A landscape with many valleys, sampled at points; each row gives a point and its height.
A ball rolls from a point to the lowest of its 4 nearest points, and stops where none of them is lower. Distance is the straight distance between rows; heights are no part of it.
(387): [188 112 140 125 118 119 119 122]  h=193
(1096): [ 87 137  78 157 102 157 110 103]  h=157
(521): [118 122 110 131 109 144 120 154]  h=162
(91): [180  82 119 126 122 128 124 112]  h=328
(587): [115  46  99  93 127 144 162 156]  h=747
(84): [ 91 188 158 113 197  77 137 139]  h=86
(927): [138  92 163  88 158 103 165 153]  h=458
(924): [127 182 178 124 132 106 131 141]  h=91
(699): [152  87 145  97 136 123 153 155]  h=587
(457): [141 141 179 108 180  86 145 131]  h=259
(993): [165  65 114 104 122 129 142 125]  h=494
(113): [127 141 171 110 146 109 141 167]  h=195
(125): [135  97 163  76 203  78 184 130]  h=469
(497): [175  97  99 154 122 125 107  81]  h=503
(440): [ 75 169 163 113 142 120 142 184]  h=132
(921): [190 123 116 149 107 126 103  95]  h=665
(865): [160 116 122 134 113 134 115 127]  h=629
(21): [ 77 185 170 110 162 111 140 165]  h=124
(928): [174 106 176 109 159  99 144 127]  h=390
(998): [148 168 116 137  91 137 100 114]  h=204
(711): [150  59  85 142 130 136 126  87]  h=648
(915): [111  70 100 119 119 151 138 163]  h=697
(984): [131  83  87 152 132 137 128  93]  h=708
(969): [120  92  86 150 119 150 126 116]  h=858
(471): [ 94 102 148 105 131 126 151 195]  h=182
(560): [171  79 165  82 158  97 174 129]  h=378
(900): [171 153 115 148  93 133 102  93]  h=611
(2): [196  83 115 136 122 123 120  97]  h=405
(324): [147 130 151 120 125 124 131 154]  h=308
(598): [105 182 110 133  79 160  97 115]  h=177
(907): [102 213 168 112 180  78 135 126]  h=54
(1075): [154 136 116 138 100 141 112 126]  h=462
(302): [ 87 129 145 110 122 135 149 201]  h=143
(1064): [ 84 163 118 125  93 156 112 164]  h=133
(697): [ 96  82  76 165 133 150 128  90]  h=671
(965): [104 175 172 114 178  94 143 149]  h=108
(105): [109 170 128 130  88 143 107 160]  h=131
(90): [ 98 107  80 178 134 147 126  70]  h=573
(664): [145  97 167  75 179  95 181 136]  h=415
(1078): [125  53  76 147 142 140 139  75]  h=668
(803): [161 100  86 150 123 136 116  82]  h=548
(273): [ 92 126  80 163 115 152 115  97]  h=287
(967): [119  89 109 116 116 153 129 166]  h=647
(727): [ 91 152 143 123 117 142 135 190]  h=134
(945): [141 117 173 106 157 102 150 148]  h=339
(690): [160 170 159 131 107 124 103 120]  h=340
(879): [100 157 170 110 151 108 150 170]  h=152
(325): [148 201 173 121 113 111 119 121]  h=122
(568): [179 155 156 130 114 114 117 122]  h=90
(503): [112 150  86 152  99 150 101  97]  h=331
(724): [108  68  77 147 132 143 129 107]  h=753
(159): [ 96 165 146 107 213  76 152 129]  h=104
(1087): [194  82 153  98 140  99 146 121]  h=344
(1035): [129  81 148  94 142 130 160 171]  h=610
(224): [127 150 177 114 148 103 145 148]  h=180
(165): [111 104  79 167 123 152 118  96]  h=614
(301): [155  90 105 126 117 137 121 128]  h=627
(14): [136  69  92 130 122 140 133 125]  h=866
(1010): [136  53  84 132 128 148 138 112]  h=740
(1049): [114  74  80 171 146 137 132  73]  h=642
(641): [143 116  94 159 116 141 110 100]  h=700
(655): [ 75 175  90 153  97 160 103  64]  h=220
(1018): [139  93 155 100 144 120 152 164]  h=560
(512): [104 119 142 120 119 136 130 180]  h=146
(202): [132 121 106 143 109 148 112 126]  h=527
(352): [ 86 144  96 141 103 160 113 146]  h=135
(319): [162 128 172 110 148 101 145 135]  h=338
(997): [ 75 166  93 132  85 166  97 133]  h=136
(254): [ 94  84  85 178 143 147 130  68]  h=623
(464): [112 151 113 133 101 146 110 148]  h=138
(612): [106 200 178 113 148 105 132 148]  h=71
(43): [178 101 145 118 132 113 129 127]  h=271
(591): [104  62 101 183 156 137 151  49]  h=659
(22): [140 183 143 124  95 135 105 133]  h=222
(216): [ 75 187 169 114 130 124 138 173]  h=119
(656): [126 191 117 122  78 152  92 115]  h=256
(634): [162 100 137 115 127 128 133 143]  h=409
(787): [176  68  93 141 127 130 122  84]  h=547
(1099): [ 97 183 151 121 105 138 122 165]  h=129
(798): [102 141  84 167 118 144 110  78]  h=540
(944): [101 179  88 143  86 159  89  72]  h=491
(1102): [153 123 177 100 175  92 151 131]  h=372
(762): [161 163 161 130 118 115 114 134]  h=289
(733): [135 198 116 129  77 156  84  94]  h=358
(841): [161 123  94 151 109 135 105  89]  h=585
(306): [109 116  91 145 104 152 111 139]  h=270
(166): [118 128 175  98 180  85 157 152]  h=109
(147): [118 151 148 127 112 131 131 171]  h=137
(742): [ 90 194 173 114 155 100 139 161]  h=92
(718): [189 115 137 128 121 116 115 114]  h=229
(389): [ 74 159  84 146  93 162 102 106]  h=139
(527): [ 90 113  79 182 125 151 127  87]  h=485
(227): [165 197 154 126  94 131  95 111]  h=176
(737): [137 160 123 137  94 144 105 130]  h=214
(583): [117 158 171 104 191  89 151 136]  h=140
(514): [130 142  86 159 103 142  99  87]  h=624
(285): [112 103 171  98 157 108 163 172]  h=523
(636): [ 78 148 160 117 148 126 154 187]  h=145
(1091): [155 118 125 128 115 136 117 138]  h=625
(639): [147 156 172 124 146 102 137 144]  h=163
(694): [130 103 113 123 117 137 128 149]  h=457

Where does a ball stop that starts at each point below?
(641): (612)
(389): (612)
(560): (387)
(583): (907)
(965): (907)
(1099): (612)
(664): (166)
(2): (387)
(921): (387)
(699): (387)
(21): (612)
